Points on a hilly landscape, in no order, each with its height.
A climber steps from a point to the highest of its 2 nearest points, and stops where none of them is higher. Distance is the straight distance between rows; heights are no part of it.
Vas height 554: [116  74 147 101 151 112 128 112 118 127 123 142 138  98 144 131 120 163
 120 184 185  86 132 141 101]
bukop height 138: [121 149 146 145 109 123 121 127 136 179 191 118 125 144 107 193 114 106
 160 126 100 192 110 122 156]
bubu height 537: [136  90 147 141 174 100 130 118 121 111 179 110 164 127 153 138  89 155
 182 127 133 158 109 123 106]
nudu height 442: [123 113 131 146 121 134  96 126  97  53  51 123 149 126 129  34 102 128
 109  94 113 113 123 123 159]
Fep height 181: [117 187 102 118  92 189 183 143 178 178 194  63 134  66  91 143 107 119
 141 136  85 148 124 160 118]
Meno height 507: [145 149 118 165  92 123 106 123 125 100 112 163 169 139  79 158 112 178
 194 102 111  30 155  65  89]
guva height 78: [133 102 142 173 158 161 145  87  94 119 219 125 178 149 164 185 122 117
 171 100 148 182  98  81 129]
pel height 498: [124  88 142 143 110 101 112 136  99 136 147 151 117 161 139 118 140 143
 123 149 143 116 144 117 160]
refud height 430: [134 118 130 184 122 101 148 124 114 163 144 122 147 118 101 175 112 159
 168 125 139 120 145 113 116]
duru height 267: [113 139 141 140  89 138 130 125 138 184 158 157  94 155 106 154 143 107
 145 152 120 146 113 145 188]
Mefik height 512: [124 147 120 148 134 118 136 114 171 136 147 154 118 113  81 195  96 164
 187 165 119 136 108 129  99]
fotif height 597: [126 145 143 114 147 105 142 134 137 100 125 114 140 153 184  67 114 118
 135  87 105 143 107 147 137]
tukef height 324: [138 106 161 165 117  98 102 105 102  81 105 130 182 109 114  75  93 111
 162 120 145 109 123 104 127]
vabif height 182: [125 119 113 141 135 120 171 149 139 137  82 126  98 138 139 134 142 162
 124 142 123 137 156 142 132]
sira height 108: [124 110 114 151 138 144 166 128 141 175 189 123 115  99 105 156 118 157
 144 173 143 174 150 130 104]
fabu height 533: [138 122 130 141 132 121 117 111 152 135 142 164 119  99  85 175 108 185
 175 183 166 101 127 104  93]
pupu height 589: [136 115 130  90 129 130 120 133 142  92  59 148  63 117 124 155 147 139
  87 171 126 128 136 130 124]
nera height 400: [148 202 100 147  92 154 189 128 157 133 101 127 124  99  80 154 133 128
 128 132 101 140 137 140 109]
Sev height 222: [132 163 103 114 106 156 151 146 153 111  38 137  69 142 111 139 154 107
  69 145 117 161 137 135 162]
tizir height 223: [127  94 143 167 161 127 112 110 135 145 158 144 164 181 134 182 113 104
 178 125 153 185 113  84 146]
Mitid height 253: [137 123 141 175 133  95  96 123  92 135 151 119 133  94 124  78 137 190
 120  97 163  82 139 125 109]
Dat height 190: [134 179  93 122 107 191 162 131 184 157 186  99 116  41  74 133 109 127
 136 154 106 137 132 155  79]
Nesi height 615: [150 163 120 160 114 152 155 115 120  67  76 182 181 152 125  82 130 153
 156  93  99 112 152  91  81]
duzis height 483: [103  42 133  84 176  77  74 144  76 134  89 124 162 172 147 111 141  95
  93 113 119 141 149 140 134]
Pir height 236: [147 168  95  99  95 161 171 136 124  97  76 123  71 139 146 116 184 113
  44 143 126 126 127 148 160]
zovep height 462: [139 118 130 174 116 102 130 114 117 127 133 142 183 126 100 158  95 161
 189 137 151 109 151  83  94]
Nid height 340: [114 135 152 136 101  91  95 139  94 164 182 111  88 125 108 176 136 163
 127 132 115 120 115 132 149]
Piv height 303: [133 103 159 157 145 129 110  85 104  92 146 132 211 133 136  74  87  94
 166 102 153 152 110 113 127]
Fabi height 394: [ 86  55 129 120 151 115  73 137  85 107  85 146 143 171 154  55 121 128
 107 113 113 121 133 137 178]
Vun height 320: [131 113 147 156 135 124  78  95 108 110 172 166 156 121 120  95 107 206
 183 136 177  84 134  99 103]
vutok height 280: [133 137 127 157 116 116 113 138  98 135 114 113  93 102 119 101 158 195
 103 102 152  56 139 135 124]
Vebo height 158: [117 117 106  94 125 153 115 125 127 180 175  99  80  70 105 132 173 151
  58 164 162  86 159 167  75]
mevok height 557: [116  69 135 124 159 100 112 127  76  99 115 108 165 103 152  44 106 136
  86 127 135 123 131 162 128]
vilam height 514: [142 133 152 145 150  98 115 116 120 109 200 132 187 156 141 144 100 130
 192 100 121 133  94 104  99]
Fet height 157: [118 213 117 111 103 161 171 145 170 187 176 102 136 131 129 163 108  88
 153 108  75 188 117 155 141]
zetos height 350: [143 192 123 122 106 112 114 153 123 127  97  81  61  89 111 163 152 178
  69 120 119  89 125 156 132]
Suk height 124: [106 166 103 102 119 149 152 156 160 164 173 125  65  95 107 134 120 149
 108 150  72 177 139 167 135]
mus height 577: [112 107 134 119 163 106 124 134 101 101 118 108 153 135 171  40 107 106
 106  97 118 148 109 159 148]
Pog height 558: [144 145 136 175  95 120  69 120 107  83 116 149 155 110  97 112 116 193
 184  90 142  45 166  76  94]
mubo height 289: [139  97 160 143 146 128 127 101 114 117 145 100 195 134 160  86 116  58
 146 101 162 160  99 122 155]
Lalek height 491: [148 157 149 129 122 118 138 105 134 140 206 143 165 164 122 160 109  87
 176 116 104 154 109 106  81]
liko height 168: [136 160  94 136 103 163 143 137 140 150 128 127  53  74  90 126 165 185
  76 159 137 120 158 149  91]
Diziz height 285: [124 184 126 105 119 160 113 125 193 124 100 162  98  94  67 141 115  67
 117 151 100 200 110 137 133]
zuva height 631: [124  93 135 128 188 128 130 118 156 121  99 141 176 147 172  78 102  95
 169 105 154 155 113 119 132]
bulo height 448: [121 106 145 155 125 109 112 135 131 123 145 160 130 167 132 134 125 138
 174 124 121 138 133 101 146]
sobom height 305: [126 115 142 161 142 114  97  97  96  91 172 155 173 121 131  55 100 183
 170 114 130 115 122 111  92]
Tiver height 349: [142 133 126 175 104 119 156 128 131 125  83 147 167 147  96 137 123 128
 171 101 135 101 144 105 143]
pezi height 475: [107  92 111  91 147 133 152 144 123 175 156  86 117 135 153 168 136 100
  99 146 118 143 116 168 150]
ziko height 547: [119  57 111 104 157 125 123 122  58 150 176 107 147 114 154  84 164 160
  84 137 149  84 152 164 102]
Pif height 184: [133 131 116 147  89 142 181 132 128 165 154 113 108 114 112 111 165 104
  93 168 152 163 187 138 136]
bes height 299: [125 121 140 125 128 105  95 133 110 178 204 100  88  91 118 168 132 182
 120 142 135  93 111 143 112]
bagu height 298: [ 95 140 112 112 123 152 106 139 115 178 154 128  68  54  55 153 152 151
  69 165 121  95 122 181 130]
Faki height 466: [128 187 107 123 130 140 180 121 159 132 160 164 171 171 139 132 120 111
 181  97  83 112 107 125  90]
pasot height 363: [ 99  93 153 132 164 123  70 132 130 135 137 133 162 192 174  98 115 105
 170  81 133 140  78 111 202]
rif height 544: [118  63 124 146 145 136 135 130  93 153 165 136 139 159 159 100 149 143
 129 142 150 144 137 138 151]
teru height 382: [ 93  81  89  71 123 146 158 145 107 186 144  93 121 104  96 173 156 103
  64 178 104 120 151 182 112]
pofol height 107: [120 128 114 129 112 201 163 122 155 179 220  85 139 100 112 177 116  93
 142 151 109 197 119 119 136]
buvo height 293: [129 110 161 147 139  80 112 131  87 137 168  91 147 131 155 131 103 143
 147  99 130 118  99 140 162]
Dipu height 314: [120  78 139 120 154 103  94 118  91 161 216 110 108 102 139 168 130 181
 123 152 168 110 116 128  95]
pemon height 481: [136 138 114 165 125 116 135 108 115 135 170 164 204 150  95 148 106 150
 187 111 125  96 134  90  77]
pasib height 246: [125 141  86  57 122 133 160 136 111  89  59  98  89 133 145 128 180 100
  33 145 118 116 139 167 124]
tupa height 379: [ 97 105 122  82 138 133 116 144 153 156 120 144  73 125 105 172 139 111
  99 173 108 130 100 163 157]
Pez height 203: [126 117 139 165 138 128 145 134 127 158 117 128 160 175 142 142 114 117
 164  98 143 100 101 129 190]
vepin height 254: [132 129 102  43 135 124 152 136 150 103  78 101  81 109 145 135 153  83
  47 156 121 147 128 168 119]
lupad height 270: [124 140 138 160 121 132 118 115 103 113 127 150 203 174 129  92  98 115
 191  72  92 111 115 105 144]
Vek height 37: [114  22 142 135 161 135 113  96  36 133 179 115 179 123 163 137 132 127
 106 144 166 147 117 117 150]
bobip height 118: [124 145 130 146 127 147 142 108 142 171 206 115 136 109  88 202 107 105
 147 148 105 205 111 125 115]
gif height 282: [156 162 149 131  72 131 100 148 132  69  66 146  73 148 132 138 144 135
 122 131 106 120 144  82 153]
kugil height 98: [129 140 107 140 116 182 173 134 170 187 191  97 153 135 136 158 125  62
 147 136 121 216 139 106 133]
Mav height 347: [135  99 154 130 119 100 101 134 137  90  79 180 112 163 137 103 138 120
 137 147 144 150 172  82 129]
kan height 197: [121 132 104 128 136 122 154 159 148 146  53 128 115 171 154 115 147 118
 106 115 129 163 155 131 165]
Fava height 319: [152 120 157 132  85 114  84 135 143  50  73 169  98 161 125 123 132 131
 152 141 124 119 165  64 148]
fimut height 489: [128 216 127 117  94 115 136 121 163 153 135 145 158 150  86 175 109  46
 141  96  71 172 122 120 105]
zuba height 482: [119 110 129 162 127 135  94 121  69  99 121 127 136 103 138  16 130 184
 103 109 134  92 137 151 136]
suken height 621: [124  65 110 134 149 138 179 134 102 147 103 110 159 127 155 102 140 127
 112 139 163  93 135 162 158]
Tivug height 247: [124 161 154 130 122  94 146 148 121 151 164  84 115 126 158 141 114 158
 139  97 108 109 100 157 153]
lozan height 269: [ 96  97 124  87 131 154 112 123 137 157 165 161  82  88  67 166 121 127
 111 204 125 149 104 167 141]
Bafi height 371: [155 129 141 102 124  94 158 124 138  83  77 102 120  96 143 106 127  84
  95 146 163 132 146 135 116]
zedab height 380: [145 177 118 159  92 125 181 133 150 130  83 128 140 128 104 149 128 118
 142 114 118 108 127 128 136]
Sobu height 284: [119 122 157 100 136 118  82 126 168 142 108 157  92 154 120 155 135  67
 133 160 141 153 109 108 149]
zute height 221: [105 155 132 119  88 128 133 146 125 179 139 125  92 151 116 145 146  82
 101 142 115 164 131 150 189]
Rokap height 306: [117  95 119 130 125 106  99 153  76 128  85 119 110 127 128 126 166 194
  84 120 130  40 146 139 134]
keki height 534: [118  63 130  84 134 122 135 113  97 142 152 131 123 104 144 140 156 137
  91 189 158 110 152 150 101]
Kod height 584: [146 184 115 131  97 137 142 111 154  97 118 200 134 159  91 134 129 124
 160 142  98 132 147  98  84]
vib height 551: [134 124 125 130 126 143 140  96 152 151 151 157 117  65  93 164 119 172
 139 210 178 116 141 142  85]
nasab height 318: [114 156 123 117 113 108  98 140 125 168 138 108  60  74  80 169 142 168
  74 141 121  87 116 167 124]
ravog height 372: [138 210 108 103  99 127 150 142 135 110  99  92  63 111 137 149 142 162
  73 113  96 114 117 161 138]
zar height 689: [141 200 151 111  99 105 130 120 153 103 154 146 112 142 123 148 114 123
 168 114  94 102  98 130 101]
nel height 91: [124 148 105 137 141 166 166 131 168 183 194 129 170 169 144 178 118  88
 173 107 100 202 128 103 111]
guk height 173: [126 172 105 120 105 163 193 145 163 183 189  57 141 106 143 160 106 112
 149 114 101 158 121 152 124]
piro height 427: [141 133 151 150 102  95 105 115 139 138 141 148 169 152 101 185 102  84
 183 121 126 156 126  78 118]
Kitib height 494: [142 168 134 140 111 128 139 139 138  68  58 114 144 148 147  88 125 108
 126  77 116  98 104 120 166]
Bofe height 383: [113  58 150 145 125 113  77 124 110  95 135 164 138 155 127 117 107 166
 182 150 170  92 136  84 162]
dos height 163: [130 141 106 123 126 148 106 125 142 169 147 126  57  59 106 131 167 192
  60 146 166  88 168 146  71]
vodi height 449: [151 192 117 125 125 122 177 132 146 102 127 118 134 138 167  94 135 167
 147  86  95 119 124 142  99]
poza height 572: [135 104 139 134 150 128 134 109 122 122 142 133 125 104 145 105 126 194
 137 154 177  65 130 135  97]
Ruz height 352: [119  63 107 101 130 160 148 128  89 182 207  62 131  87 134 182 153 110
  82 164 148 139 144 147 104]
Lepib height 370: [111  66 152 130 136 110  78 138 111  95  82 172 137 167 144  74 128 126
 130 134 136 133 158  99 168]
voz height 480: [110 140 149 118 145  70  88 165 142 107  83 123 126 164 168 116 109 127
 143  74  89 158 128 115 169]
ligi height 348: [157 121 154 141 120  94 146 107 112  78 108 112 156  95 137  70 107 103
 124 127 162 116 137 127 122]
loz height 560: [126 138 125  99 130 168 134 101 160 121 125 162  89  51  83 154 124 153
 113 205 155 117 134 146  94]
Fizo height 408: [111  99 138 139 133 116  95 152 129 106  78 128 145 159 145 103 101 130
 158  98 122  91 112 111 193]
biva height 548: [117  90 119  63 155  89 113 152 117 106  72 129 109 163 159 113 158 107
  72 125 103 134 152 138 120]
Miz height 209: [152 190 135 134 108 129 126 111 148 125 138 114  95  69 103 142 131 152
 124 123 153  68 104 133  79]
mika height 261: [147 147 119 152 112 128 138 142 126  94  65 131 103 123 120 136 136 175
 132 121 134  53 117 116 144]
Simad height 452: [140 110 154  90 139 100 102 123 119  54  82 135  92 103 152 105 130 161
 110 147 147 101 130 113 103]
limi height 421: [125  85 149 117 150  90 110 143 132 155  98 115 137 156 154 137 137  71
 112 131 160 160 130 124 160]
noti height 476: [146 187 106 167  96 139 102 111 142 126 127 173 136 128  78 157 132 197
 166 111 130  43 142  82  72]
Petov height 368: [ 96  86  87 102 118 156 140 141 110 209 184  64 117  64 102 171 155 129
  74 162 120 120 152 172 110]
Rodas height 607: [144 155 103 129 113 173 196 130 166 129 114 131  98 117 134 115 143 145
 136 151 132  97 128 148 114]
pofu height 546: [138 150 131 133 109 120 149 139  96  96 105 120 106 130 148  83 158 142
  98 116 129  93 126 144 155]
lor height 530: [165 200 135 135  96 136 141 133 124  55  74 115 136 150 151 118 122 143
 143  74  97  89 103 106 134]
ridub height 429: [170 252 103 161  96 173 114 119 157 138 129 122  77  84 100 151 156 196
  92  81 118  83 118 132  84]
mume height 265: [116 144 111  65 122 141 143 137 170 120 104 109  82  72 109 132 133  65
  65 178 124 169 141 165 127]
Tomi height 365: [110  71 122 129 128 125 102 161 105  88  57 130 121 149 141 113 122 166
 128 117 113  57 133 117 185]
noze height 461: [130 170 147 123 120 108 109 126 173 152 137 143 147 145  92 182 105  61
 170 121 110 182 105 105 120]
Godul height 250: [138  97 152 111 173 125 129 111 163 131 143 127 150 130 164 149 118  79
 148 149 173 193 127 103 114]
Vufa height 300: [145 110 138 171 110 109 123 144 120 114  86 129 136 125 110 129 120 167
 153 128 155  67 128 113 159]
kiv height 323: [ 94 112 111 107 141 177 125 151 165 205 147 118 111 112  89 161 130  56
  88 159 118 196 119 153 182]
Gazo height 309: [101 150 112 104 144 186 131 138 201 188 148 106 119  93  93 151 118  39
 129 135 110 219 109 140 150]
kelav height 242: [130 110 138 188 154 125 107 116 107 144 146 142 210 190 138 143  98 100
 187  76 127 190 127  77 145]
zur height 183: [120 140 133 130  86 127 164 145 114 150 136 130  98 147 131 105 167  96
 103 138 141 146 156 147 162]
fiza height 389: [105  80 144 151 156 136  68 130 128 111 143 155 178 193 146  98  88 130
 199  96 129 130  94  95 179]
gol height 213: [151 185 120 162  92 132 172 128 117 141 179 102 137 101 129  75 157 146
 126 106 144 114 180 129  85]
tas height 509: [110  41 124  82 179  91 111 127  58 133 137 100 167 139 155 110 149 104
  80 126 115 123 150 167 111]
rom height 571: [142 137 134  95 126 158 141 110 170 102  94 163  75 110 113 148 121 134
 116 190 137 134 130 136 107]
vasi height 633: [145 137 118 127 145 155 192 126 175 131 102 130 148 135 157  98 130  85
 140 133 160 147 136 124 131]
busir height 479: [112  36 120  88 182 156 130 125 101 157 148  85 175 143 187 100 157  47
  80 131 168 172 148 135 138]
kunis height 392: [137 105 150 103 128  91 137 137 132 121 110 107 119 130 149 116 129  76
 110 143 153 166 148 136 131]
mun height 567: [118  81 124  58 149  97  91 146 131  99  57 156  94 153 146 152 146 123
  95 159 115 120 140 118 116]
bitu height 520: [108 106 146  89 146  66  89 153 108 104  87 124 109 158 166 103 133 125
 101  97  92 136 139 136 155]
dar height 677: [158 157 131 174  82 108 115 139  98  59  77 122 110 130 120  94 140 169
 121  97 114 102 160  92 122]
keso height 556: [150 129 132 124 126 136 146 113 167  95  67 164 118 123 115 144 117 144
 147 164 151 122 138 108 111]
Nemop height 616: [131 107 139 120 171 117 141 118 142  94 134 145 142 138 165  72  99 146
 163 122 124 132 114 135 116]
Dafa height 499: [137 117 112 139 133 145 113 121  64  84  91 117 118 110 143  41 163 186
  59 114 150  63 140 153 120]
sis height 393: [128 176 128  80 109 113 139 151 137 103  88 104  74 136 151 138 142 122
  78 116  93 133 112 156 157]
Gulun height 500: [115  58 121  84 155 135 144 131 102 158 166  97 130 143 181 136 148  82
  94 152 147 154 142 151 129]
gara height 463: [113 122 134 165 128 142 105 116  93  80 101 143 156 139 131  25 103 159
 141 104 109 116 113 144 160]
vopit height 333: [122  98 162 131 156 108  95 122 100 126 169 109 157 163 175 114 109 113
 158  88 120 140  74 134 178]
Kas height 602: [147 166 108  99 106 148 150 121 113 117 153  79  78  83 155  82 182 144
  48 118 159  66 146 153  99]
Fiz height 663: [125 105 112 148 160 142 157 133 132 100  53 137 156 146 148  60 122 130
 128 105 137 124 121 141 145]
setub height 174: [132 139  95 141 124 138 153 148 133 139  95 139  64 111 120 136 153 205
 105 153 125 107 145 144 108]
Pak height 55: [113  45 148 169 173 146 100  97  56 111 153 109 190 123 147 115  93 127
 139 120 167 151  96 116 172]
Tozub height 204: [114 119 138 139 179 122  83 124 163 170 151 128 141 182 151 208 119  87
 179 104 142 194  91  78 146]
tano height 346: [119 109 125 134 145 147 121 131 148 188 141 127 120 129  98 181 125  55
 112 161 149 207 127 125 168]
tuz height 295: [115 110 130 166 122 132  78 115 113  73 131 176 181 143 112  54  74 174
 190 107  99 113 132  97 109]
vem height 423: [132 155 139 116 120  93 126 155 160 103  71 123  77 142 135 144 128 122
 116 119  97 158 134 121 145]
vata height 614: [149 132 148 164  99 115  80 127 112  66  95 147 119 113 111  96 125 192
 148 117 139  83 172  79 106]
kos height 210: [148 159 114 127 127 138 157 146 158  96  28 139  95 162 150 110 162 106
  96 125 129 163 154 113 151]
Sala height 208: [105  53 129 135 169 131 104 139  89 157 101 115 165 166 161 117 121  94
 124  98 151 126 107 137 196]
Nesa height 414: [103 138 100  58 124 136 113 145 111 136  96 130  71 103  94 168 162 126
  44 156  78  99 115 182 121]
nim height 273: [146 123 139 139 139 141 158 114 135 149 167 108 167 152 171 115 131  65
 147  97 138 178 115 123 137]
Raka height 459: [146 177 111 145 132 140 184 123 140 114 157 143 166 133 145 108 109 151
 171  92  95 109 128 135  67]
Nir height 102: [141 140 106 135 111 170 175 120 168 165 190 112 128  77 106 136 123 144
 141 180 133 151 153 133  76]
gove height 86: [140 127 123 150 149 164 161 109 130 160 215 121 191 159 164 178 114 101
 166  99 117 195 116  85 108]
koga height 456: [104  75 149 113 201 121  77 122 125 145 122 126 157 167 183  75 135  76
 123 108 161 190 122 105 145]
git height 351: [103 164 132  94 114 131  99 133 166 139 111 146  68 108  87 168 114  98
 112 155  92 142  85 161 172]
lup height 515: [150 138 113 136 105 143 115 145  74  72  77 118  98 129 144  74 157 184
  64 113 133  74 137 123 148]
Zose height 532: [107  48 127 102 168  87 106 125  53 109  91  93 165 119 136  80 125 124
  81 118 114  91 136 172 118]
Fek height 416: [163 230  92 155  95 165 161 121 144 115 102 124  96 104  87 163 134 167
 115 115  99  88 118 129  94]
num height 262: [140 139 121 153 126 126 189 130 139 158 151 101 162 146 150 138 121 102
 157 112 123 167 136 132 122]
Gulu height 417: [108  98 123 126 138 115 102 144  99  79  48 133 137 157 155  45 133 114
  91  87 119 135 136 140 187]
Lir height 580: [136 133 119  98 108 126 142 143  84 102 127 106  95 119 143  87 190 131
  54 132 140  75 149 164 133]
vapu height 283: [126 136 133 141 126 131  99 116 112  72 128 169 191 151 123  84  89 144
 200  89  91  82 109 101 116]
timiz height 451: [121 172 127 113 142  95 103 163 181 120  58 122 101 171 161 137 124 115
 137  75 101 159 129 103 146]
pokoz height 281: [100 123 115 102 122 160  98 128 121 148 138 168  70  61  45 159 135 146
  91 200 124 112 112 173 146]
bisu height 478: [134 166 122 151  97 111 123 136 154 142 133 147 103 123  75 174 113 175
 169 131 105 114 131 111 113]
Turu height 455: [ 93  55 143  78 177  93  92 141 106 154 106 115 144 160 155 160 152  78
  99 128 133 136 126 138 141]
patu height 593: [142 129 126 129 127 144 168 119 142 139 144 126 113  95 131 123 140 149
 135 160 159  87 123 147 114]
Migig height 255: [126 118 134 178 142 123 131 118 119 143 114 135 212 178 129  94 101 100
 180  71 121 159 117 103 155]
Noda height 415: [118  73 143 155 149 116  94 114 119 108 154 176 166 172 129 124 101 148
 193 133 157 135 115  83 154]
Loveb height 516: [126  53 116  54 140 130 145 123 103 145 140 119 138 121 168 122 155  83
  82 180 144 127 161 155 101]
mepun height 381: [115  94 138 132 157 129  98 133 138 195 114 111 134 165 139 181 141  52
 112 137 170 180 119 101 176]
bagi height 644: [145 184 155 118  98 115 134 110 139  90 136 167 170 153 120 128 117  89
 176 106 108  92 110 106  92]
kamur height 384: [114 159 145 145  84 107  88 131 117 159 173 138  61 112  79 148 136 166
 123 151 115 120 129 129 128]
nugak height 433: [118 114 108  89 126 120 134 144 115 143 100 111  83 119 120 161 162 147
  75 154 112  82 132 177 125]
boti height 563: [150 207 148 128  91 104 122 137 161 102  89 140 132 164 123 135 129  74
 141  89  98 143 135 101 129]
vafu height 196: [137 186 119 115 106 164 158 107 169 141 165 115  87  55  86 133 127 137
 118 154 133 103 112 162  87]
Zaf height 620: [137 153 102 106 128 173 187 130 172 109  88 132 100 148 158 103 151 110
 123 134 132 129 116 146 139]
legu height 397: [ 89  95  90  62 141 143 124 144 127 170 118 123  92 114  89 179 146  99
  75 171  80 130 125 193 131]
bezuk height 634: [162 178 116 169 107 136 132 129  99  67  79 134 146 131 122  57 133 175
 124  77 112 116 155 107  98]
rozem height 606: [151 164 157 123 123 102 130 118 153  85  99 135 147 150 137 112 118  71
 160  99 121 131 116 104 117]
Tibe height 315: [102 133 148 119 108 124  94 132 165 149 114 166  79 157  90 177 120 102
 142 158 114 140 101 118 182]
Fazub height 187: [112 102 137 116 171 131  83 120 157 167 176 142 103 165 144 191 125  93
 144 145 148 201  97 100 149]
zipav height 590: [138 151 107 114 125 146 165 127 129 136 128  94  94  71 143 105 162 152
  83 146 166  77 147 153  91]
valug height 646: [138 120 127 137 154 120 160 124 159 115  61 136 160 129 150  93 120  98
 151 109 157 141 138 117 127]
fatig height 632: [151 192 146 112  93 107 105 120 159  73 107 134  84 118 112 165 112 133
 140 138  97 106  99 121 116]
Gulo height 167: [116 126 137 126 144 139 115 128 145 189 187 110 116 158 159 176 129  79
 133 112 128 215 108 124 162]
Fova height 226: [158 157 138 139 120 121 137 117 129 108  94 105 112  65 115 126 132 166
 121 122 183  43 106 128  83]
rul height 248: [130 147 126 142 121 118 162 127 134 153 184 107 145 126 152 146 116 139
 163 110 114 127 112 143 120]
Tibab height 67: [132  71 154 177 170 156 117  84  71 104 190 122 195 133 156 142 105 129
 158 114 167 169  95  99 144]
Giziv height 578: [168 205 142 114  80 112 112 126 136  60  90 111  87 130 135 146 135 142
 123  99 100  88 104 123 131]
nomun height 264: [120  91 167  99 159 102  85 103 159 131 118 158 128 152 144 155 118  88
 141 166 167 172 125  96 130]
lib height 559: [120  61 137 131 184 104 106 121  89 123 182 109 148 139 166 159 100 167
 151 138 145 146  99 120 128]
besi height 454: [155 208 126 169  95 135  91 114 137 124 153 158 106 119 102 129 160 193
 129  78 131  57 143  93  72]
todan height 231: [151 155 137 177 118  99 140 124  99 113 143 110 136 101 120  68 133 161
 127  98 141 104 154 127  98]
Dol height 274: [119 164 108  91 121 161 133 139 167 113  96 140  71  66  70 143 119  94
  81 163 108 182 124 163 141]
Depe height 235: [112  95 135 172 139 126 135 138 105 161 109 102 182 167 154 107 117 108
 143  79 137 150 117 123 188]
zulil height 344: [138 110 160 144 110 110  95 109 113 105 139 182 134 126 117 122 124 184
 173 167 170  88 156  87 117]
ruvo height 536: [140  82 147 126 141 118 144 114 143 119 106 151 136 123 135 131 114 121
 149 177 177 124 138 121 130]
Gefug height 484: [123  88 150  96 140  80  70 143  99  52  97 131 107 138 156  87 127 145
 111 119 109 112 131 117 136]
nidiz height 474: [133 175 114 107 126 135 171 111 147 160 188 156 191 163 119 173  97  86
 166  96  77 132 100 112  77]
tiv height 301: [128 172 107 106 120 164 155 139 209 169 150 122 135 111  93 149 114  39
 132 139 106 206 132 129 113]
Mize height 336: [124  61 123 111 158 133 127 116  82 166 219  87 127  98 154 179 145 156
 100 157 147 127 126 140 103]
Mozo height 294: [133 183 110 115 119 162 156 125 192 133 117 160 120 117  86 137 117  70
 132 145 100 187 139 128  98]
rulu height 139: [102 179 116 102 113 152 147 153 178 174 162 123 101 118 112 157 117 104
 127 128  81 196 116 165 166]
goki height 334: [110  64 109 115 132 106 104 151  97 119  81 147 111 157 132 135 147 171
 108 136 109  75 144 128 158]
defim height 565: [115  59 111 130 167 132 149 137  80 146 169 103 150 116 165  75 126 168
 110 130 141 127 134 147 127]
kitip height 601: [158 170 125 159  86 146 145 111 123  87 106 183 137 147 103 116 146 154
 149 130 122 106 158  88  71]
Fato height 241: [163 175 122 162 109 151 143 122 134  96  72 123 116  96 118 136 144 190
 130 104 151  40 116 118  98]
zanef height 518: [132 202 142 127  79 104 117 133 143 136 117 163 168 178 103 168 113  76
 159  89  71 136 142  96 113]
zifa height 450: [124 148 142 153 120 120 116 148 153 110  53 128 164 172 136 112 104  96
 171  75 123 100 108 103 177]
zosob height 201: [148 169 116 152  77 147 184 128 136 134 155 129 116 121 120  95 143 118
 123 146 143 135 175 118  98]
zal height 116: [110 116  95 119 136 149 163 150 151 174 172 110  75  92 115 150 134 168
 114 173 106 160 150 161 110]
bif height 470: [116  56 129 105 180 126 116 121  99 130 127  99 181 138 184  70 121  66
  89 117 151 190 134 136 142]
kavur height 642: [131  88 120 158 150 137 161 116 115 118 103 126 178 116 144  80 109 141
 144 129 169 106 112 148 149]
bag height 441: [149 226 119 151 102 136 106 120 156 150 177 136  80  93 103 128 157 181
 116  96 121  96 139 126  55]
Bidu height 588: [106  46 123 130 186 103 111 134  78 134 146  99 156 133 161 125 109 165
 120 107 127 141 110 141 141]
veb height 453: [107 103 106  84 139 112 159 143 119 148 108 100 119 131 148 151 147 110
  81 139 117 109 126 177 137]
pemek height 432: [128 181 143 144  85 123 119 128 146 145 155 152 100 118  63 160 118 129
 141 149  93 151 129 131 134]
nodos height 497: [140 114 135 168 153 129 131 100  96 114 192 142 217 132 128 125  90 156
 197 101 135 114 103  91  81]

Where does a climber stop that starts at each point below?
Nir | dar
Fava | Kas
Pif | zar
bes | pupu
Suk | dar
nera | dar
